Points, in no order, along strands that fork and pass close to each other.
In the rows, zero is written as 128.
Points whose rows are less than 104 apart are linked; no others are. Some points are linked to none.
Z_295: [152  93 104 173  95 128  87 141 144 115 102 106 105 138 158 163 105 161
 104 163 120]
Z_610: [122  94 100 119 124 107 165 120 136 178 124 134 141 192 131 109  78 140
 109 163 138]
Z_500: [118  80 149 124 112  91 107 120 145 108 201 111 139 117 132 196 125 133
 102  94 151]
Z_264: [163  74 128  87  80  98 132 165 190 145 129 103 117 153 153 141 134 161
 102 108 115]
Z_617: [101 175  95 123 115 139 155 136  77 114 159 173 139 133 108  88 162 105
 208 148 136]
Z_364: [165 118 162 112 118 178 161 158 149 126 123 115 149  81 113 107 168  61
 138 102  81]
Z_588: [106 103 140 147 141 147 105 128 127 167 110 121 124 122  75 138  99 107
 113 199 140]
Z_845: [146  83 165 154 134 159 101 156 164 166 169 109 121 115 118 147  91 116
  88  77 128]
Z_807: [108  68 175  97 127 129 123 148 174 163 130 121  94 114 129 118 161 169
 131  53  83]
Z_552: [ 90 129 140 144 161 142 141 105 108 113 149 125  59 114 143 175 142 103
  91 146 161]
Z_788: [197 151 141  93 138 136 141 101 127  86  81 121 133 107 130 120 104 138
 116 146 112]
Z_537: [142 129 107 154 158 167 143 139 104 138 111 140 102 170 153  98  85 146
 119 159 101]
Z_61: [108 167 111 116 162 152 134  96  86 148  89 150  87 184 129  89 108 125
 132 140 188]
Z_338: [ 72 136 136 127 144 137 132 143 155 146 146  95 163  92 126 111 137 138
 151 186 164]
Z_985: [128 122 106 103 137  90 158  77 125 135  88 139 162 148  91 123 129 121
 118 154 112]
Z_583: [141 171  98 115 119 153 105  70  33 178 112 170 123 172  95  99 157 121
 149 140 137]
Z_550: [ 98 111 153 101 165 141 172 125 124 161 185 100 115 100 157 169 136 120
  91 177 171]
Z_797: [166 160  87 108 108  90 131 134 125 189 117 170  98 146 143 133 118 123
  91 142 138]
Z_365: [160 101 171  49 103 108 139 157 189 127 135 110 126 115 143 114 145 143
 135  46 130]
Z_242: [123  84 136 155 142 114 123 127 123 103 141 154 138 165  55 141  93 132
 127 120 109]
Z_910: [135  54 161 139 140 137 104 161 151 115 170 104 114 135 119 151 134 158
 109  91  64]
Z_174: [171  89 120 148 124 109 116 165 163 180 126 138 106 149 109 139 111 157
  60 145 108]
Z_490: [137 173 121 150 152 178 130 121  85  81 102 128 140 111 158  95 107 140
 170 116 126]
Z_360: [ 60 133 125 149 148 153 157  89  71 111  98 119 115 153 108 154 163  77
 163 152 164]
Z_997: [ 88  93 129 142 122 142 128 187 161 152 187 109 133 147 170 112  95 173
 138 118 132]
Z_192: [132 131 138 145 116 153 166 130  82 112 122 145 133 142 123 135  84  60
 157  88 136]
Z_388: [ 79 126 138 160 166 179 148  74 110 100 129 104  81 128 176 146 133 123
 103 155 143]
Z_225: [ 77  84 116 175 126 138 121  70  84 124  82 111 115 178 115 158 102 102
 134 157 146]
Z_812: [ 98  81 151 142 145 132  95 129 119  86 202 139 108 145 103 152  99 164
 125 144 152]
Z_157: [151 140 125  84  82 122 137 189 169 182 141 134 132 120 143 101 171  99
 139 131  86]
Z_926: [ 83 140 120 137 149 112 106  79 116 117 108 146  92 141 118 126 137 148
 114 175 142]
Z_739: [131 161  98 166 118 124  88  81  58 144  63 138 120 137 139 142 141 141
 114 117  93]
Z_19: [153 191 124 159 125 147 114 121  92 171 109 158 143  91 107 124 128  69
 140 105 144]
Z_811: [ 96 122 140 149 147 120 138 155 116 155 180 147 107 138 112 146  89 115
 119 121 150]
Z_745: [164 132 101 140 131 159 116 129  75 117  99 158 125 155 106 119 132 105
 142 156  47]
Z_34: [102  51 148 105 110  94  86 160 176 155 173  64 146 132 136 141 152 170
 130  84 120]
Z_781: [156 138 139 148 139 174 144 142 134 156  97 119 136  92 129 124 138  67
 110 125  77]
Z_12: [ 95 186 110 162 158 121  94  95 111 143 112 173  98 108 101 118 152 132
 128 145 132]
Z_990: [131 158  95 125  91 141  93 117  77 162  79 122 130 132 130 132 130 114
 148 169 166]
Z_84: [102 148 146 174 146 152 101 137  99 119 124 156 103 100  61 145 118  92
 143 149 144]
Z_613: [145 147  93 169 128 127 109 104  80 126  82 138 131 138 134 117 141 138
 120 138  40]
Z_8: [183  98 118 157 108 144 103 120 159 139  55 117 137 174 132 106  89 159
 115  99 117]
Z_299: [ 91  76 161 135 136 110 128 129 120  98 187  99 145  98 107 192 152 105
 113 135 125]
Z_29: [ 84  94 160 102 126 103 139 172 158 156 174  84 161  83 155 130 180 122
 149  68 124]
Z_309: [131 168 122 133 127 139 130 150 154 158 145 116 145  55 127 128 203  91
 115 151  97]
Z_592: [168  70 131 124  95 108 134 130 152  72 124 118 134 175 128 151  91 156
 127 111 113]
Z_231: [134  68 140  99  96  85 119 132 174  81 153 113 146 165 123 128 123 183
 135  80 114]
Z_407: [119  78 151  80  87 111 101 163 205 161 123  81 127 111 149 130 164 157
 118 116 115]
Z_456: [136 134 138  68 111 122 137 196 164 139 168 128 142  94 135 113 191 125
 142 119 101]
Z_740: [142 148 138 150  89 113 110 118 137  99  84 101 133  88 159 168 122 102
 123 118 129]
Z_975: [108 114 151 116 149 105 149 124 138 199 170 114 124  98 135 159 123 109
  75 150 174]
Z_931: [ 99  94 155 127 165 147 125 166 158 142 143 110 160 125 126  68 136 164
 142  90  71]
Z_558: [154  98 145 150 127 146 119 114 176 120  80  95 149 120 139 110  99 146
 114  80 117]
Z_376: [ 99 125 163 133 160 110 160 121 142  90 194  96 165  79 160 156 150 153
 127  95 142]
Z_212: [162  52 156 105 188 157 117 109 133 114 183  87 165 130 129 139  91 164
  95 114 121]
Z_850: [127 151 105 154 132  81 139 127 149 188 129 161 101 137 147 124 115 146
  84 122 132]
Z_397: [162 113 114 132 131  99 129 134 105 100 118 188 107 171  65 114  98 127
 128 129  95]
Z_164: [155 126 151  95  96 103  78 156 189 168 106 141 117 106  80 101 159 110
 127 100 123]
Z_575: [150 156 106 168 111 135  87  97 108  97  91 123  72 131 175 165  94 148
 125 118 163]
Z_73: [147  77 170 118 123 149 123 149 151  88  89 106 125 132 111 105 143 134
 135  78  45]
Z_470: [ 93 155 132 170 109 152  88 198 147 121 132 114 128  78 141 120 153 115
 162 131 112]
Z_821: [166 112 169 151 149 155 122 132 146 125 139 129 120 114  97 152  59 106
  93 111 135]
Z_235: [144 113 155 101 130  56 121 106 160 104 162 112 138 105 129 164 141 159
  80  90 125]
Z_538: [167 151 117 119  89 154 124 151  94 112 109 135 152 112 103 112 145  67
 177 121 112]
Z_330: [133 115 144 114 116 128 144 112 153 102 119  87 157 116 160 125 100 141
 122 151 161]
Z_70: [ 70 164 135 159 156 125 127 138 102 113 159 141  71  95 145 154 164 131
 113 160 136]
Z_206: [155  73 164 146 129 130 134 120 193 187 145 114 127 130 129 144  99 121
  77  57 136]
Z_347: [117 156 111 148 144 176  95 103  55 103  84 135 112 157 144 106  99 160
 169 127 130]
Z_988: [189 198  84 126 103 135  81  96  88 150 127 161 141 109 107 103 186 101
 149 129 109]
Z_664: [107 134 147 113 122 122 125 165 175 186 138 121 173  95  93 102 144 100
 150 105 144]
Z_840: [ 89 118 121 119 106 144 156 162 117 119 162 108 104 128 170 153 124 103
 133 189 150]
Z_661: [183 131 101 111  69 143  93 137 129 153  57 110 167 160  99 114 126  95
 154 129 103]
Z_867: [124 155 122 121 135 125 109 137 133 128 121 146 153 102  84  92 157 130
 154 169 107]
Z_920: [116 148 126  77 110  98 158 139 140 129 173 127 125 125 154 134 109 143
 131 143 202]
Z_705: [130  98 110 181  92 121  99 152 142 158  98 124 119 168 106 151 100 113
 122 106 115]
Z_544: [106 175 114 134 123 145 155 127 109  77 117 113 132  87 184 152 170 129
 160 140 167]
Z_724: [139 107 118 109 123 125 123  98 136 103 165 127  73 156 158 167 108 157
  85 159 178]
Z_40: [153 181 104 108 138 152 133 163  99 123 165 192  87 133 117  98 123 115
 150 161 110]
Z_728: [122  98 136 123 146 113 146 154 124 160 221 133 117 151 151 162  99 139
  96 123 137]
Z_141: [154 128 133 114 136 128 157 148 147 128 125 149 135 151 118  88 107 120
 128  88  86]
Z_800: [160 178  85  93  93 106  97 131  89  95 123 160 120 126 149 116 180 138
 165 157 112]
Z_55: [109  93 122 133 105 106 170 133 154 162 128 110 155 167 148 142 111  96
 117  97 106]
Z_412: [144 158 134 151 123  84  96 104 173 107 128 145 122 126 128 130  91 164
 117  80 166]
Z_123: [131  93 124 141  89 146  98 194 151 147 116 124 109 149 123 102 143 134
 141 135  59]
Z_777: [102 117  83 147 110 145 129 111  95 144  72 108 153 174 156 112 107 137
 152 166 115]
Z_650: [150  61 161 117 132 119 133 163 145  99 131 130 118 151  95 129 127 136
 115  97  42]
Z_396: [ 76 138 109 164 117 107  94 117 138 115  85 121 158 121 129 125 130 153
 165 138 119]
Z_159: [121 129 139 109 131 122 162  98 145 100 187 121 129 134 191 143  86 147
 115 112 198]
Z_431: [137  81 112 110 124 119 140 126 137 144 198 133  91 151 171 164 102 169
  59 150 159]
Z_333: [134  61 140  82 108  74 139 129 163 170 172  98 168 165 119 161 110 134
  96 113 138]
Z_908: [ 84 151 155 113 167 134 146 100 113 112 138 145 122 118  81 116 125 114
 142 151 194]
Z_929: [139 164 104 152 131 111 119 111 109 136  94 158 122 151 122 109  86 136
 142 107 128]
Z_709: [157 101 136 120 145  92 137 108 147 165 144 134 101 145 111 157 109 146
  44 147 106]
Z_356: [177  80 128  82  74 112 147 159 180 136  91 120 106 174 151 115 133 145
 126  84  81]
Z_946: [121 113 122 120 150  98 107 154 145 145 160 158 107 144  97 112 121 195
  99 169 113]
Z_7: [129 118 135  92 124  75 114 140 196 186 124 143 131 116  85  90 152 159
 102  75 118]
Z_63: [117 139 105 144 120  97 145  87  71 133 108 151 127 141 100 168 145  70
 138 137 125]
Z_789: [129 125 169 109 168 114 132 121 159 124 185  79 167  79 165 138 127 158
 106  79 169]
Z_561: [143 161  89 109  71  75 105 150 126 109 113 146 127 141 140 126 162 143
 150 126 100]
Z_249: [124  84 130 137  87 121 153 167 123  80 146 121 128 168 144 148  96 113
 149 107  99]
Z_786: [ 51 147 134 134 132 129 126 144 127 131 155 129 119  91 125 131 167 132
 150 177 172]
Z_963: [196  91 136 136 123 131 130 158 130  97 112 158  95 160  88 146 106 124
  99 114  64]
Z_915: [157  54 156  79 186 135 116 150 135 139 194  67 158 115 145 139 124 147
 111 104 127]
Z_346: [ 98 174 111 123 147 137 179 142  95  76 165 168 127 103 111 114 180 116
 177 142 126]
Z_425: [ 75  58 138 147 147 126 149  95 112 116 211 105 164 155 124 151  99 143
 121 117 125]
Z_542: [197 182  98  96  96 135  83 130  86 113 101 154 101 120 141 133 147 133
 130 173 113]
Z_885: [154 144  95  93 126 108 144  86 103 106  85 156 160 161 115  98 145 130
 135 155  83]
Z_335: [114  96 146 125 117 111 103 152 147  81 131 115 140 131  96 131 133 166
 145 156  88]
Z_848: [ 97 137 143 163 140 149 131  80 107 138 107 117 108 124 119 162 102  66
 122 135 204]
Z_773: [110 133 114  83 140 123 178 106  91 106 133 158 109 166 117 129 141 115
 125 180 133]
Z_589: [164 152 115 132 133 167 148 134 103 158  98 132 128 100 150 128 137  81
  94 180  73]
Z_534: [ 87 121 132 111 114 112 148 167 171 138 158  92 158 130 167  92 125 172
 147 113 134]
Z_147: [151 177  87 131 132 156 151  97  89 176 110 147 141 123 148 113 174  83
 119 163  94]
Z_50: [ 93 110 121 143 107 150 145 114 147 116 191 138 118 166 174 132  60 159
 133 118 196]
Z_339: [122 156 127 149  87 136  86 201 169 164 125 122 118 105 152 114 131 130
 144 115 134]
Z_853: [110 157 142 154 163 161 172 106  89  64 114 135 142 114 136 118 112 113
 174 110 155]
Z_232: [164 187 108 144 122 154 127 101  90  88  90 129 167  64 101 145 186  87
 171 128 151]
Z_358: [143 158 111 135 104 158 144 138 130 135  71  81 166  86 190 118 152 102
 143 134 129]
Z_987: [145  98 162 103 144  81 136  83 142  69 135 116 151 105  89 159 121 129
 104 113 124]
Z_993: [115 110 157 130 121 126 115 163 167 150 146 118 154 130  96 104  90 132
 143 101 153]
Z_651: [128 150 119 114 181 153 145 135 132 139 127 137 117 142 124  71  93 151
 120 164 117]
Z_259: [169 174 122 132 137 180 115 144 133  90 116 141 150 102 140  63 134 131
 174 104 100]
Z_624: [160 130 182 132 164 134 114 129 158 111 164 103 129  63 139 147 119 139
  94  59 135]
Z_563: [103  80 168 133 127 105 123 133 133  88 137  84 160 102  97 161 161 137
 125 135  81]
Z_729: [ 57 155 102 169 109 121 105 108 103 125 105 116 123 141 162 128 134 145
 175 156 163]
Z_495: [129 213  91 101 137 136 127 102 102 146 111 159 122 111 157  85 149 126
 151 130 188]
Z_310: [133  92 137 139 167  87 123 133 158 178 169 153 134 160  82 118 108 172
  83  88 127]
Z_45: [132 162 126 138 142 106 157 116 130 137 134 148 110 100 149 134 120 114
  88 110 131]
Z_934: [139 113 107 153  86 105 134 139 153 175  93 128 146 165 120 120 100  88
 135  73 135]
Z_766: [ 95  68 148 119 116 104 132 139 187 179 151  98 133 136 161 120 139 163
 115  47 115]
Z_878: [113 163 123 134 127  98 138 120 172 184 102 127 167  98 118 109 154 105
 120  97 120]
Z_720: [110 154 139 114 150 129 144 158 114  54 172 145 137 101 122 100 141 157
 168 128 119]
Z_466: [ 71 170 100 140 160 183 163  98  62 130 101 125 118 130 133 128 193  89
 164 151 169]
Z_361: [197 181  91 119 107 129 107  91 117 150 113 165 152 135 125  77 180 110
 154  92  71]
Z_300: [161 130 134 142 153 168 141  85  63  79  79 127  84 139 144 147  99 106
 122 134 118]
Z_659: [143  71 157 120 113 151  93 169 191 158 104 144  77 123 108  97 156 164
 126  77  83]
Z_634: [122 166 120 115 122 170 111 106  44  79  89 125  89 125 141 150 184 111
 164 157 177]
Z_838: [106 109 147 137 140 121 155 157 122  72 185 144 130 152 127 138  90 143
 158  77 102]
Z_178: [ 63 165 106 126 132 109 179 120 107  82 139 124 128 123 190 137 167 137
 161 142 156]
Z_879: [152  68 154 144 126 141 134  90 201 136 122  94 150 147 134 139  92 137
  91  50 115]
Z_621: [138  56 157  81 131 105 130 172 140 164 171 108 143 151  94 140 121 115
 117 103 114]
Z_213: [196 137 133  76 104  97 143 160 144 111 142 147 113 142 147 130 100 135
 118 116 136]
Z_152: [133 120 140  76 148 144 142 110 121  71 130 120  64 143 155 146 127 147
  94 181 159]
Z_704: [ 87 123 138 112 169 120 163  65 114 107  91 113 141 116  88 148 171 121
 115 192 151]
Z_494: [127 169 136 141 154 171 133 148 127 140 141 144  88  93 150 109  88 123
 125 149 173]
Z_209: [116 133 143  76 130  81 156 169 142 128 182 115 147  87 144 137 188 145
 130 141 119]
Z_268: [159 112  97 119  87  92 156 129 131 156 116 140 117 180 146 146  89 119
 107 150 137]
Z_76: [179 163 106 107  69 153  81 177 131 159 100 142 128 130 143  81 146 105
 162 104 119]
Z_701: [195 164 136  89 136 130 158 114 141 101 118 134 145  69 110 124 156 109
 107 153 106]
Z_627: [114 165 133 142 129 135  95 189 148 156 166 144 101  88 139 107 113 144
 121 153 156]
Z_586: [130 174 102 124 143 186 165  76  45 148  84 139 126 132 108 130 188  61
 144 134 165]
Z_180: [146 133  93 111  96 130 167 135 102 138 129 133  87 170 179 146  83 107
 126 157 172]
Z_687: [138 118 141 158 152 154 118  93 136 136  91 128 115 121  92 138  77 114
 103 155 143]
Z_3: [ 98  72 128 106  87  78 107 162 164 102 175  94 145 140 147 155 143 174
 127 114 106]
Z_481: [101 176 107 167 135 152 120 165 133 155 138 148 142  67 134 123 174  95
 151 145 115]
Z_304: [125 115 128  94 167  91 125 139 151 167 152 129 156 128  92  99 146 175
  83 163  84]
Z_251: [139 161 119  93  93  85 127 110 147 126  97 128 154  93 125 136 151 118
 126 154 163]
Z_487: [105 169 127 169 124 136 126 103 123 161  91 129 136 101 117 146 119  79
 131 119 181]
Z_869: [148 137 133  85  69  87 134 164 144 110 152 141 117 128 147 137 106 113
 138 129 171]
Z_522: [122 117 158 161 142 141 101 123 116  68 158 144  85 115 108 163  84 136
 131 126 152]
Z_18: [155  70 143 160 140 130 146 120 140 126 166 140 116 163 131 148  80 149
  80  80  99]
Z_994: [184 144 135 126 121 118  76 147 175 100  84 131 115 121 122  90 131 164
 138  83 108]
Z_350: [124 102 105 193 126 111 101 159 175 151 145 150 119 178 145 111 104 199
 112  94 129]
Z_555: [139  67 174 142 163 163 114 142 136 104 158  80 145 117 127 142 109 161
 100 124  78]
Z_389: [168 212  99 153 104 155  79 126  79 145 116 149 122  79 134 121 158 100
 167 106 144]
Z_385: [123 200 119 116 159 170 162 118 109 132 121 144 106  84 154 104 148 112
 139 152 187]
Z_211: [108 121 163  98 180 115 116 100 139 120 135 128 135 118  58 120 112 152
 114 173 172]
Z_168: [122 179 145 148 116 108 105 150 139  80 138 141 130  69 134 141 145 127
 162  78 148]
Z_110: [ 85 117 137 143 144 168 137  64 124 126 136 121  78 166 150 159  98  75
 110 129 220]
Z_618: [143 167  95 140  92 155 111 132  88 157  73  98 138 104 173 143 149 106
 142 168 129]
Z_810: [144 125 176 106 178 140 158 143 126 118 168 116 138  82 119 131 131 112
  95 133 109]
Z_520: [183 110 159  75 129 128 134 165 149  94 171 112 127 112 149 136  99 160
 107 117 140]
Z_732: [128 108 121 153 105  98  92 141 151  84  98 128 132 151 115 121 151 176
 142 111  62]
Z_669: [175 116 133 122 135 142 156  99  97  73  81 119 126 149 148 134  89 123
 127 138  97]
Z_640: [163 162  90 145 126 121 108 103 119 147  85 158 142 144 124  90 150 134
 132  97  36]
Z_46: [103 141 139 136 171 119 122 131 145  87 157 136 144 110 125  91 112 192
 142 114 122]
Z_649: [119 104 115 129 100 139 137 130  96 104  89  93 140 146 141 148 123 113
 138 195 109]
Z_945: [158 110 120 119  94  93 108 115 144  98  62 125 153 171 112 113 135 149
 144 100  74]
Z_607: [171 147  89 100 115 125 124 168 132 159 154 177 112 144 108  81 149 120
 128 169  91]
Z_523: [115  80 131 111 142  95 140  79 167 165 161 109 173 155 115 139  94 155
  88 120 168]
Z_83: [193 105 109 157  84 126  89 116 124  99  86 120  99 156 166 165  77 151
 120 124 140]
Z_958: [154 136 122 117  96 124 128 119 132 155  67 136 170 153  90  96 105  73
 166  87 121]
Z_390: [108 142 127 102 122  68 138 136 137 120 143 138 144  93 116 151 178 116
 116 154 136]
Z_14: [128 186  90 112 111 137 141 110  86 159 107 135 161 119 135 107 150  92
 169 152 175]
Z_278: [128 126 136 119 104 137 185 163 148 125 109  90 177  92 170 142 163  91
 137 128 118]
Z_489: [ 76 130 127 129 181 101 169  66 130 102 146 130 119 142 156 118 120 178
 106 129 141]
Z_998: [161 123 110 120 130 138 120 126  78 119  99 171  92 177  70 120 103 125
 123 178 102]
Z_151: [165 140 174 127 124 166 150 163 158 118 120 116 143  80 119 129 130  61
 146  69 136]
Z_707: [135 162 111 165  99 115  72  81  68 116  70 117  97 131 158 183 133 131
 126 120 143]
Z_974: [172 118 160 117 158 134 130 135 138 109 191 121 106  98 145 153  95 163
  86  88 136]
Z_288: [116 139 118 176 166 170 125  91 109 114 101 117  98 131 182 132  88 154
 105 152 113]
Z_4: [116 175 126 152 116 160 130 158 128 148 125 133 173 106 141  74 125  89
 192  88 147]
Z_428: [164  93 162 101 115 116 106 186 169 157 154 126 130 139  81 119 108 151
 121  98 140]
Z_639: [148 184  96 115 121 164 140 137  80 133 171 183 114 122 113  94 156  80
 177 158 142]
Z_153: [ 71  70 151 145 154 118 137 131 127 117 172 114 170 157  76 133  99 135
 147 130 119]
Z_75: [131 148  82 137  97  64  94 132 116 128 104 148 104 150 139 156 154 135
 113 154  86]
Z_886: [144  66 152 153 148 114  96 132 159 135 157 145 131 165  52 126 106 176
  96  93 104]
Z_954: [114 138 126 110 126 134 186 143 127 121 124 123 174 114 142 102 165 100
 161 112 106]
Z_273: [126 161 129 125 119 129 129 114  85  60 105 137  94 113 160 156 148 130
 152 145 147]
Z_693: [ 85 117 115 185 110 116 114 136 129 143 138 131 103 140 124 152  96 117
 136 122 144]
Z_543: [ 96 162 116 117 114 165 116 133  49 120 108 130  62 176 145 148 155  90
 155 141 183]
Z_936: [120  82 155 104 141 148 175 178 129 149 158  97 142 131 164 127 129 122
 116 142  81]
Z_85: [126 170  84 122 137 158 119 107  64 167  98 171  94 172 133  85 126 132
 135 159 132]
Z_252: [141 128 116 148 114 129 121 147 143 105 149 151  98 158 149 120  64 170
 133 126 180]
Z_317: [ 72 107 127 156 144 166 117  95  73  95 106 128  97 189 106 149 115  90
 157 153 157]
Z_103: [ 79 131 117 158 103 126 111 115 117  85 119 105 118 140 157 151 112 134
 168 142 202]
Z_631: [ 83 146 139 100 156 135 164  83 120 126 115 122 121 119 103 125 167 100
 119 175 199]
Z_857: [145 109 148 131 106 120  71 151 200 134  89 131 112 121  92 102 150 162
 138  83 105]
Z_488: [139 147  98  90 102 113 132 171 142 156 134 133 124 129 143 105 164 117
 122 190  93]
Z_725: [106 106 122 121 149 129 156 169 115 148 175 153 140 139  89 110 130 122
 136 161  77]
Z_272: [137  88 128 116 118 142 153 155 132 124 124  92 139 138 153 145 121 105
 111 169  70]
Z_924: [ 84  75 138 114 158 130 124 101 124  97 215 134 141 155 122 148  94 173
 132 125 182]
Z_167: [108 108 165 135 170 106 119 140 123  91 197 126 145 136 110 124  99 172
 140  66 122]
Z_496: [121 131 154 124 140 131 196 136 146 114 159  83 165  74 183 155 153 119
 122 108 126]
Z_955: [112  90 137  87 128  93 133 171 133 167 179 144 139 152  76 128 122 117
 121 162 112]
Z_306: [116 184 120 144 168 138 179  93 100 141 119 153 101 100 173 123 140 107
 114 111 158]
Z_121: [182 155 128 143 132 142  71 115 140 104  63 135 134 114 100  92 110 146
 143 112 109]
Z_571: [117  91 144 133 162  97 153 100 105 144 159 136 113 138 111 185 119 122
  73 132  95]
Z_991: [151 145  99 101 118 140 166 116 112 100 103 128 172 123 145  94 169 121
 161 163  67]
Z_30: [110 135 112 118 128 109 168 135 143 194 127 142 152 151 120 102  90  96
 127 148 155]
Z_899: [114 178 102 144  92 169  93  87   4 173 104 144 135 149 106 131 164 117
 162 122 116]
Z_630: [ 97 110 103 154 111 150 152 107 107 124 129 115  88 181 195 143  89 121
 121 157 162]
Z_841: [137  91 110 117 109  82 139 110 163 138  75 114 160 175 114 118 125 143
 105 143  81]
Z_636: [120 139 141 119 152 154 121 100 124  76  95  96 132  85 145 134 153 152
 125 202 139]
Z_67: [188 130 131 128 148 153 115 145 125  90 124 148  77 124 140 144  87 152
 101 148 128]
Z_43: [141 143 138  94 163 146 146 138 158 157 133 119 147 113 141  87 102 163
  95 184 134]
Z_557: [136 154 106  93 134 121 123 108  92  64 116 144  50 165 158 143 146 133
 126 152 159]
Z_149: [119  80 134 126 152 132 146 139 139 173 226 108 147 128 171 147  96 138
  98  77 149]
Z_846: [127 121 101 140 141 111 116 145 126 108 142 163 103 173 128 102  97 205
 129 163 131]
Z_244: [ 83 132 117 157 165  96 126  52 133  97 110 143 121 150 127 127 123 181
 118 136 124]
Z_420: [ 87 179 109 106 134 148 125 101  75 153  97 145  77 173 137 118 151  91
 138 141 210]
Z_449: [100 184 119 151 139 145 105 117  88 122 131 177  88  95  93 134 168  89
 160 152 167]
Z_868: [186 150 110 120  84 158  90 108  85 172  70 108 177 129 118 116 151  94
 147 141  87]
Z_615: [ 92 117 140 145 149 122 139  54 128  74 104  96 130 100 133 171 159 137
 115 165 144]
Z_429: [154 113 161 120 134  99 128  91 146 102  99 124 163 123  67 153 100  92
 115 109 127]
Z_37: [126  65 121 147 115 127 109 178 174 153 198 123 127 177 161 124 104 184
  95  88 130]
Z_263: [129 178 116 124 100 126 109 149 143 149 116 147 159 118 122  71 144 110
 196  53 138]
Z_228: [115 145 106 155 121 155  94 104  40 111  87 145 105 179 109 131  96 119
 173 140 160]
Z_475: [129 125 111 145 116  94 122 155 167 152 130 153 116 150 154 110 119 183
 102  91 102]
Z_518: [191 190 125 117 125 141 129 116 126  89 107 130 154  51 134 139 184 107
 146 123 136]
Z_508: [106  89 139 121 138 110 140 122 183 162 103  93 183 139 120  99 134 146
 120 141  99]
Z_53: [ 91 127 133 173 142 148 104 156 146 132 132 134 134 130 112  85 118 138
 155  88  71]
Z_995: [143 197 104 143 155 186 137  94  62  91 110 146 138  89 113 119 197 106
 176 152 136]
Z_65: [108 148 122 129 112 120 136 123 175 165  96 131 146 104 143  73 190 122
 145  80  85]
Z_678: [144 105 148 150 114 171 126 138 154 138  57  87 147 115 136 117 133  90
 142  96  90]
Z_973: [109 154 127 128 154 142 177 145 127 179 145 152 148 106 103 117 121  78
 132 142 136]
Z_595: [134 172 113 137 152 158 166  69  84 164  91 141 135  99 121 139 166  66
 117 161 140]
Z_265: [128 184 126 129  96 101 113 136 147 101 113 142 157 103 123 116 166 105
 173  57 141]
Z_86: [ 94  90 157 161 147 112 152  90 109 109 165 126 113 116 103 203 129  90
 106 129 107]
Z_919: [ 86 103 143 115 132 107 125 120 167 152 123  74 205 102 107 112 139 141
 136 146 142]
Z_362: [150 153 145 151 127 140 101  98 100  92  68 116 154  84  78 141 142  89
 153 139 132]
Z_311: [109  91 100 155 121 128 141  92 122 129  96 118 146 194 124 124  74 134
 132 149 134]
Z_387: [105 112 139 120 111  92 144 147 176 161 124 122 139 112 128 145 157 111
 100  93  90]
Z_823: [135 155 176 136 141 114 110 151 158  97 153 114 129  57 114 141 141 125
 122  91 152]
Z_275: [136 139 129 158 123 160  95 156  80  92 130 153  80 119  97 153  96  92
 150 141 144]
Z_839: [172 172 112 141 127 144  99 131  99 138  92 148  76 118 154 145 111 132
 114 154 136]
Z_719: [114 111 125 104 137 143 130 155 190 186 113 124 135 127 131  51 159 156
 132  88  75]
Z_441: [ 76 130 124 142 136 104 170 121 118 107 156 122 133 134 162 132 124 143
 140 133 121]
Z_675: [102 102 135 122 134  96 156  76 151 166 159 117 141 125 134 174 100 113
  74 141 179]
Z_827: [122 130  97 170  94 110  68 121 146 129  79  99 133 141 150 141 111 167
 135 137 146]
Z_622: [146 156 141 121 122 104 122 101 140 103  87 127 157  90  83 129 129 105
 132 133 160]
Z_549: [141  97 133  99 121 110  98 136 169 149 158  90 134 121 138 146 108 179
  87 178 164]
Z_760: [ 92 145 117 138 149 143 162 148  93 166 162 166 125 123  90 116 148  87
 136 170 101]
Z_813: [ 83  83 148 101 176 132 120  87 126 130 181 105 130 135 106 138 116 153
 108 166 194]

A fork is a point with three links, a tip a point with one. Leave the first point through the second and follow the links. Name the first fork or tip that comes.
Z_617; Z_346: Z_34
Z_489; Z_244: Z_924
Z_592; Z_249: Z_622
Z_288; Z_388: Z_841
Z_624; Z_974: Z_304

Follow the links from the first point to the second, and from the first to the third. Name the last point that the two ways share.
Z_518; Z_786; Z_488: Z_622
Z_725; Z_586; Z_853: Z_317
Z_272; Z_719; Z_678: Z_311
Z_919; Z_209; Z_470: Z_841
Z_103; Z_561; Z_812: Z_575
Z_456; Z_537; Z_168: Z_841

A fork is a point with three links. Follow the links from the first point to the second and name the forks in between, in order.
Z_709; Z_43: Z_299 Z_841
Z_537; Z_488: Z_841 Z_299 Z_622
Z_159; Z_797: Z_624 Z_278 Z_385 Z_850
Z_272; Z_263: Z_311 Z_610 Z_268 Z_850 Z_385 Z_278 Z_624
Z_449; Z_724: Z_273
Z_592; Z_987: Z_622
Z_800; Z_924: Z_839 Z_575 Z_613 Z_397 Z_242
Z_333; Z_634: Z_621 Z_878 Z_934 Z_728 Z_273
Z_441; Z_910: Z_924 Z_242 Z_397 Z_650
Z_397; Z_12: Z_242 Z_924
